Points, in no order, along strands that fork, close into loops and pass close to each other.
In the rows, 128 means zero.
Points whose rows are less than 109 apart are linked; no others are. Some points are linked to none.
Q_347: [ 71 106 117 152 166 123 121 191  73 149 153 116 105  85 163 120 122 118
 139 106 133 153 139 192 114 167 114]
Q_307: [ 97 157 139 132  62 150 158 148 147 116 145 112 122 101  59 139 103 176
 167 136 201 159 139 174 146 144  85]
Q_281: [134 110  95 140 106 153 173 144  98 161 123 143 114  56 123 145  79 161
 137 153 194 146 171 123 151 152 128]
Q_149: [142 105 138 135 156 146  88 112 121 128  95 137 158 158 151 138 153  79
 137 109  87 108 130  82 103 108 158]
Q_428: [154 168 200 125 115 140 152 104 160 129 110  94 136  86  93  99 128 180
  66  99 141 121  65 109 120 139 131]
Q_874: [151  94  81 133 163 119 104 118 127 169 138 106 148  91 116 108 113  82
  92 137 102 113 116 118 108 161 133]
Q_46: [127 101 111 109 107 134  77  86 189 164 101 164 144 122  95 154  89  69
  80 159 165 126 146 133 114 121 163]
Q_25: [ 95 149 137 134 115 133 175 128 130 133 122 143 128 198  71 136 140 135
 145 166  91 138 135 124 126 117 129]
Q_752: [159 131  59  97 111  84  47 127 134 132 150 103 130  48 107 100 123 101
 102 150 100 132  98 112 102 159 127]
Q_637: [128  95 171 136 109 133  99  86 111 169 115 133 153  81 107 138 104 108
 123 118 101 132 113 100 123 115 149]
Q_147: [121 128 222 113 131 122  76  81 157 164 118 133 138 115 120 138 123 129
 113 100 119 112  62 120 122 118 114]
Q_958: [116 125 103 112 152  95  80 152 106 112 147 113 118 126 192 125 131  97
 106 120 118 143 122 158 134 149 112]
Q_747: [112 147  78 116  94 157 119 111 194  97  94 124 123 172  44 138 158 105
 155 149 109 114 146  74 118  85 150]
Q_460: [112 126 133 116  68 127 145 100 151 147 114 165 118 141 101 177  99 126
 119 159 168 140 174 118 155 104 142]
Q_461: [124 128 105 138 121 113 150 160  92 136 163  87  96  38 123 111  79 172
 146 170 135 160 132 125 146 204 107]
Q_957: [185 136 179 128 182 150 157 100 177 149 119 106 129 138 148 131 142 159
  76 100 143  64  84 106 124 135  96]
Q_821: [130 146 127  98  95  85  99 141  78  97 172 100 107  68 146 130 120 150
 137 143  69 161  84 124 135 150 113]
Q_889: [108 126 140 142  90 142  84 110 159 150  91 122 140 144  52 114 141  77
 146 123  82 128 113  89  99  90 151]
Q_859: [161 147 102 113 110 101 194 145  92 101 134 150 108 123 172 140 121 194
 148 135 160 130 147 109 171 112 117]
Q_572: [144 138  85 162 112 172 120 121 154 118 104 113 162 170  50  82 177 104
 134 124 103  90 128  88  92 102 152]
Q_779: [ 78 114 115 156 146 166 114 143 179 162 105 147 147 175  82 118 132  84
 114 134 165 118 164 171 113 134 140]
Q_362: [ 86 149 198 119 106  87  77 124 108  92 154 111 117 133 141 131 138 140
 132 111  77 151  69 178 106 115 127]
Q_335: [ 61 126 128 159  74 116  74 141 131 119 152 101 105  44 109 133  98 139
 137 150 148 152 121 213  83 154 112]
Q_909: [ 49 134 104 131 144 101  77 170 124 103 129 140  80 146 157 141 160  96
 162 116 122 159 131 221  95 136 149]
Q_496: [127 130 184 140 185 139 134 118 116 124 128 121 144 207 177 142 148 118
 138 108  98 126 111 129 118 126 122]
Q_737: [143 121  75 141  77 160 139 124 132 127 116 144 133  83 111 135  99 149
 118 143 201 122 170 126 153 132 131]
Q_571: [ 95 128 140 124 130 133 175 181 106 163 139 163 101 142 110 145 121 146
 140 138 168 158 151 162 146 135 114]
Q_521: [157  92  94  85 127  93  81 100 136 164 101 157 129 108 129 147 120  69
  98 145  95 124 130  80 131 112 171]
Q_550: [136 113 185 130 199 141 134 103 145 156 138 136 119 175 199 169 129 118
 116 104 119  98 105 133 136 144  91]
Q_764: [137 123  98  89  86 103 149  91 103 107  96 145 135  88  69 161 112 135
 180 160  90 136 138  79 135 119 138]
Q_947: [143 130 146  89 152  98  40 108 174 147 144 106 136 130 152 123 106 114
  59 138 176 106  97 140 121 148  90]
Q_985: [ 94 149 206 110  98 111 176 111 140 140 136 155 108 144 132 155 116 159
 111 140 126 158 133 145 161 110 135]
Q_636: [162 137 113 162  55 147 173  96 104  72 138 124 140  96 100 136 123 192
 153 101 155 101 139  78 156  87 120]
Q_440: [ 94 126 118  93 156 113 170 201 110 164 141 182  86 176 103 163 140 116
 145 139 172 158 159 158 131 132 116]
Q_311: [ 77 125 128 164 101 168 119 141 166 164 136 133 134 112  67 120  98 111
 117 127 206 146 146 201 109 146 120]
Q_121: [105 145 174 132 125 126 206 100 141 162 124 145 122 197  64 128 130 144
 121 158  85 133 117 101 126  99 146]
Q_331: [123 108 151 161  75 172 128 115 106  95 122 128 145 122 163 157 128 132
 136  90 149 125 181 115 155 101 147]
Q_786: [172 146  93  95 110  93 109 130 107  90 130 146 126 166 192 140 150 131
 105 133 136 130 137 110 157 111 140]
Q_933: [199 134 111 156 165 151 141 118 131 100  97 130 158 198 155 109 148 109
 129 121 122  52 152  85  93  74 161]
Q_109: [ 86 131 118 148  92 132  72 149 128 135 148 116 114  40 123 123  83 133
 120 150 185 156 142 181 109 169 118]
Q_64: [ 88 142 128 122  74  98  99 137 155 117 150 125 118  88  86 144 102 140
 137 179 141 161 103 190  97 144  96]
Q_681: [128 133 113 130 130 124  52 180 109  96 160  98 131  80 209  98 133 141
 102 105 186 134 149 157 138 160 105]
Q_378: [130 167  83  90 133  84 175 146 125 119 144 110 127 144  80 107 129 169
 147 171 127 136 105 150 144 157  79]
Q_218: [ 75  97 115 130 178 141 101 152 166 158  93 165 128 173 136 144 131  66
 115 133 145 123 166 160 123 131 150]
Q_68: [158 149 129 122 101 123 172 145 120 112 139 139 107 104 163 125 113 205
 104 135 189 129 143 116 176 116 120]
Q_833: [123  94 129 150 179 124 145 138  72 139 153  95 129 111 169 122 118 102
 131 114  63 139 109 144 116 161 114]
Q_667: [145 140  88 142 121 125 204 123 108 117 120 148 136 153  96 128 127 173
 150 157 129 106 139 105 141 114 120]
Q_475: [199 128 101 120 172 107 140 140 100  96 151  97 120 167 211 104 141 110
 107 110 120 125 129 134 136 128 102]
Q_488: [193 150 105 168 144 145 164 134 125  79 115 140 151 202 163 104 140 140
 128 120 152  63 163 109 117  71 150]
Q_665: [ 89 139 171 158 124 155  90 120 138 128 152  94 157 106 106 100 121 149
 104 116 149 124 101 183 110 145 104]
Q_115: [ 80 105 152 119 165  88 137 150  96 168 143 131  87 125 170 151  89 103
 113 132 111 170 126 169 142 145 110]
Q_236: [169 163  77  98  89 102 114 124 120  71 132 139 138 161 129 121 163 155
 123 143 134 108 121 102 144 110 126]
Q_317: [117 115 154 105 113 123 123 132 129 147 112 178 122 151 177 165 117 125
 101 126 199 139 185 131 167 100 140]
Q_942: [218 153  67 148 128 109 158 131  92  73 128 128 140 161 134  92 161 144
 154 119  86  77 110  71 109  83 146]
Q_270: [227 146 123 130 180 113 164 125 104  80 148  89 120 168 205  98 147 131
 119  96 108  96 114 129 130 110 114]
Q_623: [172 132 121 120  34 120 117  78 108 129 120 132 132  46  91 139 100 156
 142 122 143 133 119  64 146  95 144]
Q_444: [146 104 198 176 157 185 192  95 124 146 117 128 157 163 129 130 128 146
 138 106 116  79 144 111 117 102 138]
Q_579: [122 116 119 125  69 156 100  86 187 157 120 147 142 117  71 150  76  95
  91 151 186 138 143 144 107 130 147]
Q_377: [129 138 117  89 127  91  34 131 162 118 138 119 143 136 162 124 130 105
  65 139 170 117 120 156 129 132 111]
Q_726: [138 166 108 118 117 125 181 169 122 112 140 110 106  92 100  90 119 220
 144 149 212 139 132 135 146 161  91]
Q_906: [195 147 180 125 147 135 100 107 113  86 133 112 155 170 193 119 177 148
 135  73 116  98  87 100 125 102 130]
Q_402: [163 129 101 146 165 126 190 156 123 142 139 119 131 190 137  92 140 135
 110 133 131 102 137 147 131 122 115]
Q_99: [183 147 126 124 127  98 166 138 130  96 150  76  85  80 155  91 111 193
  77 135 135 126 105  88 156 156 119]
Q_209: [146 142  78 100 138 108 145 202  80 110 152 127 100 104 165 126 149 156
 155 127 171 155 148 137 149 155  94]
Q_155: [ 84 148 144 138  72 136 112 132 103  72 139 130 121 136 122 165 140 129
 172 121  96 158 142 144 138 120 133]
Q_63: [166 111 169 125 188 139 133 122 158 153 133 105 107 106 205 141 101 149
  83 115 177  98 132 114 151 156  88]
Q_54: [100 150 120  99  83 112 171 131 111  81 106 126 137 137  78 158 120 161
 197 147 135 152 155 141 153 126 102]
Q_683: [ 85 118 181 155 190 163 153 134 164 195 130 118 137 149 108 113 100 135
  96 121 173 122 107 182 122 160  99]
Q_996: [ 94  96  65 120 206 120 112 169 169 163 119 155 113 162 134 116 140  60
 115 133 132 132 155 169 120 148 148]
Q_566: [163 136  98 145 143 118 198 125 118 136 132 133 133 182 109 103 136 151
 112 148 104  96 119 110 130 113 130]
Q_846: [131 104 132 180 138 186 159 114 115 161 134 110 171 103  96 104 107 133
 117 129 133 110 133 141 113 148 128]
Q_700: [122 143 209 118 136 135  56  90 163 142 118 133 148 175 123 128 158 125
 123  92 123  95  67 117 117 106 104]
Q_698: [ 91 152 141 106  82 118 173 149 131 101 122 124 129 124  61 144 117 172
 192 146 169 160 141 174 147 136  79]
Q_955: [ 96 106  94 119 115 136 102 162 110 117 126 165 110  84 169 160 122 105
 144 128 139 153 168 156 152 141 148]
Q_540: [129 159  89 106  91 107  63 180 125  94 156 118 119  82 162 110 138 154
 111 139 194 142 149 154 148 155 103]
Q_18: [148 130 179 117  48 108 139  68 108 136 129 151 124  74 121 141 120 154
 136 114 126 137 125  63 156  80 155]
Q_819: [147 129 161 148  79 145 164  98  92 142 138 115 135  56  80 109 120 171
 145 118  89 139  91  92 137 118 140]
Q_941: [129 105 193 167 159 185 151  90 147 159 114 129 166 172 110 132 133 139
 122 112 128  82 122 113 114 116 122]
Q_456: [147 138 182 121 104 133 156 105 136 120 135 126 129  98 164 129 114 184
  81 120 165 127 131 115 164 113 136]
Q_580: [140 135 101 103 126  66  79 135  96 116 139 117 115 131 132 116 153  81
 143 124  38 154  71 114 112 128 135]
Q_709: [155 100  95 135 160 120 186 156  95 164 140 125 103 110 166 127  99 132
 119 144 133 134 159 128 148 143 119]
Q_630: [132 117 102 112 152  99 150 126 140 181 148 115 110 130 111 117  85 107
  75 169 126 143 116 140 134 157 104]
Q_156: [167 123 169 148 157 140 125 117 134 143 144  56 127  54 122  75 105 159
  94 109 121 118  73  94 113 176 120]
Q_946: [113 130 110 112 104  80  62 133 111 121 141 120 124  92 104 123 139  94
 142 138  55 142  79 142  96 133 138]
Q_835: [102 127 108  82  79 112  69 119 170  56 107 137 105 107 103 179 144  93
 206 147  68 164 129  96 115  91 158]
Q_148: [ 89 146  56  96 156  96  83 163 179 102 136 153 103 175 129 121 166  84
 149 155 101 145 133 174 114 143 143]
Q_567: [115  84  99 178 187 172 101 131 113 128 127 108 170  89 148 113 145  92
 142  95  88  92 137 164  90 166 137]
Q_539: [ 66 133 109 100 146 126 133 141 150 125  97 172  90 173 141 178 134  78
 164 172  77 173 162 117 122 109 165]
Q_354: [ 78 131 130 144 125 132 150 134 138 155 129 143 128 162  68 135 116 111
 132 167 102 142 128 166 115 141 127]
Q_848: [164 116 145 142 165 161 107 110 132 126  99 128 165 191 154 130 160  98
 135 110 110  74 132  87  99 104 140]
Q_585: [132  96  99 175 138 187  93 140 108  95 133 107 174  70 166 110 143 110
 138  89 128 100 161 157 114 153 138]
Q_494: [158 122  88 138 177 135 146 174 138 148 133 121 144 180 154  89 149 113
 103 116 174  99 151 162 126 136 110]
Q_749: [140 143 158 122 134 132 195  89 166 174 125 125 123 134  84 113  89 160
  65 147 153 132  96 124 129 136 141]
Q_315: [ 89 126 149 145 187 132 112 144 168 187 150  93 117 122 117  93  91 127
  86 130 181 135 105 186 103 184  89]
Q_233: [ 71 121 113 114 154 137 121 160 160 141  97 178  99 185 135 161 133  74
 138 153 130 155 174 143 129 110 157]
Q_936: [125 129 103 101  68 113  62 118 164  93 108 143 117 109  79 148 149  91
 159 136  85 138 121  93 121  96 155]
Q_266: [ 98 134 148 116 105 112  54 129 144 113 140 132 138 118 144 135 121 117
  91 132 154 131 125 174 126 124 120]
Q_20: [176 162  66  89  86  95 111 111 121  70  94 148 133 153 102 123 168 141
 164 135 104 111 116  55 131  88 140]
Q_802: [151 138 112 182  79 153 190 105 127  84 124 150 138 154 114 139 122 177
 145 112 167  93 169  81 150  68 132]
Q_86: [130 100  77 148 134 182 134 115 178 120  86 153 136 161 115 132 138  96
 117 138 150  90 192  91 132  90 177]
Q_632: [106 118 108 171 194 145 121 175  97 120 136 122 139 154 178 110 159  92
 153  85 125 131 141 191 100 158 122]
Q_154: [119 121  85  94 135  80 126 132 142 168 139 139 107 130 101 148 101  91
 104 183 101 145 118 149 124 150 119]
Q_694: [187 102  52 119 150 100 176 138  90 128 132 130 110 114 172 133 115 116
 118 149 102 116 148 100 143 133 131]
Q_394: [ 88 137 123 128 104 107  99 151  80 102 163 112 115  71 145 137 114 140
 144 140  87 160 112 166 128 154 116]
Q_803: [153 145 164 143  71 140 120 111  95  97 115 120 139 146 124 107 166 140
 166  84  88 132 115  63 130  72 152]
Q_144: [ 76 120 219 120 146 124 161 106 147 175 124 158 127 160 141 157 100 127
 102 134 139 148 137 151 147 123 134]
Q_358: [111  87 125 143  90 151  92  97 105 146 124 133 139  30 104 156  87  96
 127 130 106 148 140 119 122 136 158]
Q_599: [109 137 144 127 134 152  80 114 174 119 102 134 163 208 114 126 155  94
 100 127 141 101 139 125 114 106 135]
Q_965: [186 149 198 118 129 125  97  92 138 111 107 128 149 182 175 110 177 147
 137  75 117  96  85  75 131  83 130]
Q_705: [ 77 134 135 102 142 107 145 179 136 157 113 185  90 203 122 167 135  95
 143 156 144 164 164 158 127 118 134]
Q_595: [164 135  71  94  87  97 138  97 104  94 100 147 139 103  88 141 134 147
 165 149 102 115 124  68 140 112 136]
Q_40: [163 143 106  96  72 110  83 114 136 118 145 123 130  74 123 128  95 152
  90 165 170 136 128 114 141 137 129]
Q_515: [141 158  40 111 137 106 151 150 147 123 130 130 140 165  85  99 158 137
 133 162 132 111 134 142 129 151 101]
Q_434: [ 70 142 199 136 150 111  83 125 115 107 156  81 117 115 143 118 133 152
 113 101  97 132  56 194 103 147 103]
Q_82: [193  99 132 138 140 125 140  87 121 200 114 109 144  73 108  89  92 128
 105 124 116 114  82  69 112 128 143]
Q_302: [126 139 171 117 138 114 207  90 159 180 125 147 115 178  74 129 110 144
  88 159 113 130 108 115 135 112 148]
Q_191: [ 68 110  79  99 133 151 137 142 199 112  95 152 103 139  66 158 123  99
 200 170 129 152 175 137 135 119 147]
Q_319: [172 138 111 145 141 121 136 138  70 104 139 104 143 154 137  98 176 109
 163 111  37 137  89 102 105 124 147]
Q_92: [133 150  42 132 162 112 148 152 156 140 141 118 145 189  84  79 169 107
 112 149 104 109 131 150 110 158 112]
Q_710: [112 134 105  96 107 101 201 131  88  93  92 139 140 112  98 147 103 176
 197 149 140 153 164 125 164 131 108]
Q_929: [142 155 197 138 125 141 124 119 146 131 127  70 127  54 100  89 112 175
  84 104 126 132  64 112 116 168 132]
Q_892: [134 148 126  84  79  90 133 100 158 130 121 161 120 163  85 161 117 142
 126 182 138 137 134 113 138 103 126]
Q_381: [ 81  98 148 153 124 148 109 140 111 169 130 134 119  58 137 146  73 117
 112 136 176 155 156 171 128 154 129]
Q_333: [148 102  44 139  95 165 132 103 160 133 105 156 138  86  98 137 104 118
 115 148 174 111 171 111 144 132 160]
Q_17: [177 114 113 149 116 147 153  98 107 183 137  99 140  56  77  80  83 146
 114 142 117 132  87  86  99 155 145]
Q_849: [192 171  86 135 110 112 133 119 100  71 107 138 133 189 139 108 178 140
 154 121  90 110 116  50 106  70 158]
Q_122: [104 114 170 151 134 157 192 172  98 162 141 145 111 117 135 131 115 163
 128 117 175 151 156 159 150 129 122]
Q_771: [136 122 183  88 142  90  91  88 131 151 110 151 132 182 166 153 137  97
 113 122 103 125 122  77 127  93 145]
Q_558: [156 137  56 106 155 104 204 192  68 100 128 127 121 112 134 117 139 173
 190 130 159 133 150 133 143 155  90]
Q_296: [ 97 117 123 110  90 134 131 130 163 146  94 186 104 154 122 184 116 103
 128 144 185 144 200 127 159  98 151]
Q_330: [131  94  95 136 163 137 113 127 129 141 111 133 153 141 131 128 138  76
 109 132  91 109 134 118 116 136 157]
Q_363: [110 109 127 111 109 116 135 127  89 137 129 162 117 106 169 175 110 114
 133 143 103 161 163 123 155 134 147]
Q_419: [163 103 140 150 171 129 125 126  99 140 160  53 128  55 135  75 113 134
 113 111  77 117  82 105 109 172 103]
Q_650: [119 116 120 158 116 170 105 114 146 133  90 117 155 153  65 100 157  82
 142 114  83 108 125  80  96  98 158]
Q_773: [156  94 129 160 179 132 151 140  75 129 163  64 124  70 170  98 108 119
 124 116  68 126 114 127 116 167 105]
Q_373: [154 146 194 142  89 143  94  92 129 119  88 119 154 167 137 103 164 124
 158  75 105 116 108  57 125  61 143]
Q_454: [141 130 142  94 185 107  96 155 155 139 140 123 117 188 195 116 136 116
  81 103 189 118 121 162 149 131  74]
Q_908: [147 101  77 127 193 133 136 184 140 151 119 147 123 177 167 114 154  76
 114 114 163 114 169 154 125 136 134]
Q_487: [138 106 111 132 176 141  68 171 124 129 135 114 140 104 216 117 136 112
 103  95 198 104 153 159 128 158  96]
Q_896: [156 162 147 136  63 121 162 101  91  83 124 129 128 136  94 117 158 179
 186 105  82 127 102  58 139  78 136]
Q_736: [ 95 159  88  85 121  54 108 164 145 110 150 128 111 149 112 135 137 117
 147 172 100 154 104 187 112 156  86]
Q_648: [143 137 131 105  76  96  61 118 134 133 121 133 139 104  88 118 138 104
 128 138  89 135  87 118 114 106 140]
Q_691: [129 123 216 132  58 137 145  65 119 133 129 132 133  91 123 142 124 149
 131  87 130 135 135  76 153  84 151]
Q_478: [150 122 165 113 135 119 149 122 114 128 124 159 128 163 218 154 128 144
 111 109 174 125 170 120 163  99 137]
Q_654: [ 99 119  65  91 152 139 170 166 129  86  88 157 118 135 104 141 148 128
 216 137 140 152 183 127 150 137 140]
Q_383: [139 127  42  88 161 106 190 181  87  80  97 149 128 128 125 128 150 149
 203 127 152 143 166 130 146 146 123]
Q_692: [ 82 133 175 139  90 138  68 116 149 117 141 121 144 114 118 131 112 129
 102 120 170 133 125 186 121 121 111]
Q_712: [102 114 129 160 141 143 149 192  89 161 165 104  96  48 124 103  89 162
 136 139 175 167 150 152 129 191 112]
Q_830: [ 96 152 143 102  69 107 144 120 114  70 120 125 129 138  87 171 132 146
 197 148  93 158 134 126 135 120 112]
Q_124: [ 95  87 101 139 108 150  90 120 114 122 128 142 128  37 135 160 101  95
 134 131 111 145 157 143 137 143 162]
Q_93: [ 71 102  86 175 117 206 150 144 160 114 112 121 119 133  81 145 137  99
 174 117 120 131 182 122 139 120 158]
Q_920: [116 135 184 133 100 129 157 118  93 131 154 104 121  65 100 123 117 165
 130 123  74 159  85 123 136 135 133]
Q_58: [180 126 170 126 177 154 121 105 175 144 132  99 131 116 172 125 124 161
  74 107 170  70  98 112 134 153  90]
Q_252: [ 84 129 121 163 160 153 103 193 109 115 138 140 131 155 152 110 170 108
 146  80 161 139 151 198 105 143 127]
Q_146: [119 149 178 125 118 119  79 119 101  95 138 120 143 165 148 123 159 119
 135 101  83 146  93 127 119 109 139]
Q_306: [145  83  50 152 123 183 129 115 174 117 103 156 135 112 112 129 127 104
 123 135 162  97 190 110 149 111 178]
Q_959: [177 111  80 109 124  94  79 120 111 156 138 100 136  65 116  97 116  95
 101 139  97 128  99  89 117 145 133]
Q_239: [ 76  95 164 159 160 145 107 142  97 153 136 119 133  84 166 136  99 122
 124 111 142 133 131 178 122 158 111]
Q_477: [148  99  89  89 137  99  68 101 173 166 104 158 138 129 104 138 117  64
  75 164 121 119 126 106 118 123 165]
Q_607: [102 132 185 103 166 103 156 131 163 176 130 140 107 183 143 140 109 127
  77 136 156 143 118 163 155 129 113]
Q_708: [131 155  97  82 100  96  97 192  98  95 149 128 106  77 165 133 134 167
 148 143 186 156 149 145 161 157  93]
Q_267: [161 133  90 153 179 119 101 142 103 103 166  69 161 132 157  69 168 102
 124  88  68 108  98 148  89 159  97]
Q_876: [171 141 113 131  57 131 140  93 104 101 137 123 133  56 105 128 109 190
 127 130 155 120 124  75 153 109 127]
Q_325: [138 151 149  90  93  85 125  92 157 144 115 163 119 199  95 143 133 125
 101 167 121 127 125  87 129  78 146]
Q_61: [131 136 107 115 121 106 226 125  88 127 115 154 121 114 117 150 101 195
 171 156 142 137 147 112 165 123 110]
Q_646: [144 119 146 124 152 129 158  97 151 190 136 109 127 113 101 113  72 133
  69 153 142 134  97 119 122 152 132]
Q_75: [ 77 131 111  87 121 124 107 121 156  90 103 158  92 138 127 186 134  86
 188 167  58 174 149 103 113 101 169]
Q_180: [141 149 110 139 140 108  91 142  87 102 126 109 140 166 128  92 183  89
 161 106  35 145  78 107  94 123 150]
Q_584: [110 146 162 122 116 124  48 112 167 120 118 125 158 186  88 108 159  94
 110 116 118 107  95 134  99 102 124]
Q_7: [161 102  77 128  93 147  92 113 119 112 117 136 146  74 111 124 141 103
 128 122 104 117 138  90 130 120 164]
Q_801: [142 105 212 175 162 181 219 105 109 138 124 119 148 123 149 135 120 163
 139 100 103  95 138 123 128 116 146]
Q_554: [212 147 162 146 186 144 128 115 104  87 142  93 149 178 207 124 164 127
 150  87 106  87 106 129 113 121 119]
Q_628: [198 103  77  99 117  80 121 101 107 153 104 157 126 103 140 132 119 105
 110 139  96 107 125  50 135  94 164]
Q_466: [114 130 162 105  99 101 154 111 100 142 143 151 112 114 144 168 108 145
 131 153 106 157 142 121 161 124 140]
Q_300: [ 81 130  80 100 116 163 134 125 200  98  92 138 106 163  76 166 132  99
 181 165 119 141 174 102 136  92 149]
Q_529: [137 140 154 147  49 133 168  90  96 130 127 119 130  89  58 125 132 162
 188 107  82 140 106  70 144  99 137]
Q_950: [ 81 118 105 125 131 106 117 151 145 161 129 151 112 124  99 147 104  94
 123 169 126 147 130 186 114 148 126]
Q_211: [122 124  70 163 129 164  98 158 133 119 140 108 165  81 131  86 147 128
 117 113 148 115 159 162 116 159 126]
Q_989: [127 130  93 138 133 167 103 131 174 104 102 139 156 194 123 108 166  98
 104 129 149  97 162 124 121 106 151]
Q_870: [ 66 141 106 129 121  87  79 152  97  92 152 114 101 109 152 134 143 114
 150 130  78 154 102 206  96 150 131]
Q_720: [202 140  70 153 137 126 167 142  71  89 135 112 142 141 138  97 168 126
 172 121  52 105 113  95 102 121 152]
Q_151: [118 112 186 167 150 174 207 150 105 153 133 125 131 120 153 123 119 170
 126 110 144 128 148 154 148 130 126]
Q_626: [104 134 137 155  73 161 133 131  98  78 131 130 134 138 138 156 146 133
 160 104 119 146 164 124 150 116 138]
Q_711: [168  96  84 155 147 136 192 152 101 177 134 125 111  75 148 121  72 146
 111 161 172 126 164 114 140 152 130]
Q_4: [118 161 240 132 109 146 182  90 140  99 116 129 135 162 139 133 169 171
 117  75 112 124 109 108 143  95 145]
Q_221: [ 91 145 144 146  70 165 140 154 156 142 146 130 114 109  64 135  98 151
 138 127 225 158 146 185 133 139 101]
Q_899: [124 160 209 150 105 149 180  92 119  93 123 121 127 195 148 132 164 155
 146  92 108 134 138  72 124  62 150]
Q_9: [150 115 183 105 155 111  55  86 129 157 110 155 135 159 192 163 153  96
 144  96  97 107  92  72 120 110 122]
Q_359: [144 158  67 136 110 147 138 121 162 101 101 134 143 204  55 101 172 124
 129 153 117  88 132  81 106  93 139]
Q_227: [101 109 134 158 200 116 149 139  82 134 160  90 119 148 160 107 129  97
 137 107  59 145  95 176 107 161  99]
Q_624: [122 124 201 120 187 148 124 125 165 161 141 133 102 140 210 169 127 148
  93  96 157 104 105 143 150 158  79]
Q_410: [149 114 114 116 190 128  68 155 139 132 135 125 130 154 224 130 140 101
 100  97 187 104 138 158 134 153  76]
Q_815: [121 131 169  92 172  99 108 127 161 153 136 133 116 193 169 133 121 116
  76 123 157 127 112 161 153 129  94]
Q_351: [130 123 182 100  83 102  91  84 164 168 131 144 129 106  87 147  82 110
  93 157 137 151  96 134 103 112 138]
Q_427: [138 167 106  95 141  88 225 135 130 126 134 113 104 136  78 115 110 195
 138 168 125 143  94 130 155 154  86]
Q_719: [176 137  94 110 148 100  89 146 102  86 144 114 133 154 225 121 154 104
 104 108 136 137 133 139 146 132 122]
Q_15: [133 151 182  75 106  73 114  91 148 137 123 160 120 193 142 147 137 119
  99 146 116 136 122  90 137  81 150]
Q_687: [ 86 112 150 170 144 178 166 190  93 164 160 125 114  85 102 107 117 156
 138 115 183 152 147 177 122 159 109]
Q_167: [143 112 178 163  89 175 156 100 119 112 131 124 148 106 158 134 117 171
 112  94 180 106 165 118 161  98 133]
Q_888: [ 83 110 225 125 159 133 132  83 147 177 128 146 125 124 145 174  93 128
 106 122 130 129 117 143 136 135 123]
Q_520: [112 134  86 157 131 163 101 178 143 113 140 129 156 125 129  89 169 118
 125  98 173 117 167 180 120 146 122]
Q_290: [102 108  76 128 175 100  99 180 105 146 151 110  98  92 176 118 117  90
 112 117 130 151 144 173 123 167 109]
Q_674: [136 124 122 145 101 160 153 101 112 170 154 100 127  46  78 103  61 156
 119 162 128 155 102 111 103 181 140]
Q_688: [ 78 112 142 158 212 126 114 139 107 140 138 107 127 184 174 127 144  95
 143  93 103 123  98 190  99 161  95]
Q_429: [133 142 169 112  96  99 115 131  85 123 158  95 111  49 125 113 118 159
 136 125  60 163  66 109 135 137 129]
Q_286: [141 104 151 134 181 137  53  97 129 156 130 142 125 157 194 172 150  88
 134  93  94  83  82 108 102 141 100]
Q_583: [112 100 204 123 143 124 100  85 120 169 128 136 140 107 143 155 109 116
 116 114 104 127 101 117 123 127 127]
Q_103: [184 107  38  94 136  75 162 109 104 129 115 157 110 121 138 149 119 113
 123 159  86 112 134  58 142 113 147]
Q_900: [170 135 112 183 119 169 177 137 117  89 115 140 149 169 146 113 135 148
 143 112 159  75 179 122 129  80 143]
Q_601: [ 70 113  61 102 165 151 144 159 169  93 107 146 114 133  74 123 148 112
 228 147 119 155 176 149 136 139 140]
Q_733: [ 74 156  89 111 152  91  78 175 152  92 126 155  92 187 151 137 169  88
 150 137 123 160 133 193 107 130 142]
Q_472: [121 156 159 148 139 147 111 126 109  89 128 116 154 208 146 117 170 121
 137 112  92 137 114 124 108 109 139]
Q_253: [133 135 241 134  94 143 173  71 130 116 116 138 137 110 150 137 151 165
 125  69 127 115 124  75 149  85 150]
Q_551: [114 125  38 111 186 105 100 156 162 116 135 142 111 167 146 109 164  70
 128 139  92 139 138 154 125 149 149]
Q_563: [131 144 125 120 105 125 172 122 107 135 152  96 114  51  82 122  81 184
 144 176 117 161 100 114 132 181 119]
Q_977: [ 66 117 117 163 116 166 120 133 189 165 117 144 137 150  53 131 108  85
 120 138 175 135 155 185 104 137 136]
Q_408: [181 154 199 144 151 148 178  99 166 147  92  98 139  98 119 116 134 178
  75  83 141  77  68  93 114 140 116]
Q_33: [ 79 146 197 147 153 132  83 114 150 125 154  71 131  93 111  97 122 163
  99 106 127 116  58 183  93 166 100]
Q_195: [109 106 187 173 180 193 146 111 152 175 126 131 155 154 130 137 120 140
 121 114 153  89 117 157 120 150  98]

A piece is all that can be reached along the links. How many separate loops has the piece of each point below (a circle has one, a figure eight two, a Y none), and how many tips (points with one link)?
Q_335 -> loops 3, tips 4
Q_354 -> loops 1, tips 0
Q_296 -> loops 0, tips 2
Q_876 -> loops 0, tips 2

A tip is a point with one link. Name the tips that can be reached along the links from each point below, in the order of the rows.
Q_408 -> Q_947, Q_567
Q_233 -> Q_764, Q_64, Q_315, Q_82
Q_584 -> Q_889, Q_579
Q_874 -> Q_752, Q_899

A fork is a point with three links, a tip a point with one. Leave the first point through the second and follow the links. Name the first fork or tip that comes.
Q_636; Q_876 -> Q_899
Q_624; Q_550 -> Q_947
Q_821; Q_394 -> Q_996
Q_977; Q_311 -> Q_54
Q_719; Q_958 -> Q_64
Q_82; Q_17 -> Q_122
Q_688; Q_632 -> Q_567
Q_317; Q_296 -> Q_286
Q_64; Q_335 -> Q_719

Name the points in between on the shortest way along the links from the first point to the second, in order.
Q_737; Q_477 -> Q_281 Q_711 Q_709 Q_694 Q_103 Q_628 Q_521
Q_347; Q_849 -> Q_290 Q_958 Q_719 Q_786 Q_236 Q_20
Q_599; Q_358 -> Q_584 Q_700 Q_147 Q_583 Q_637
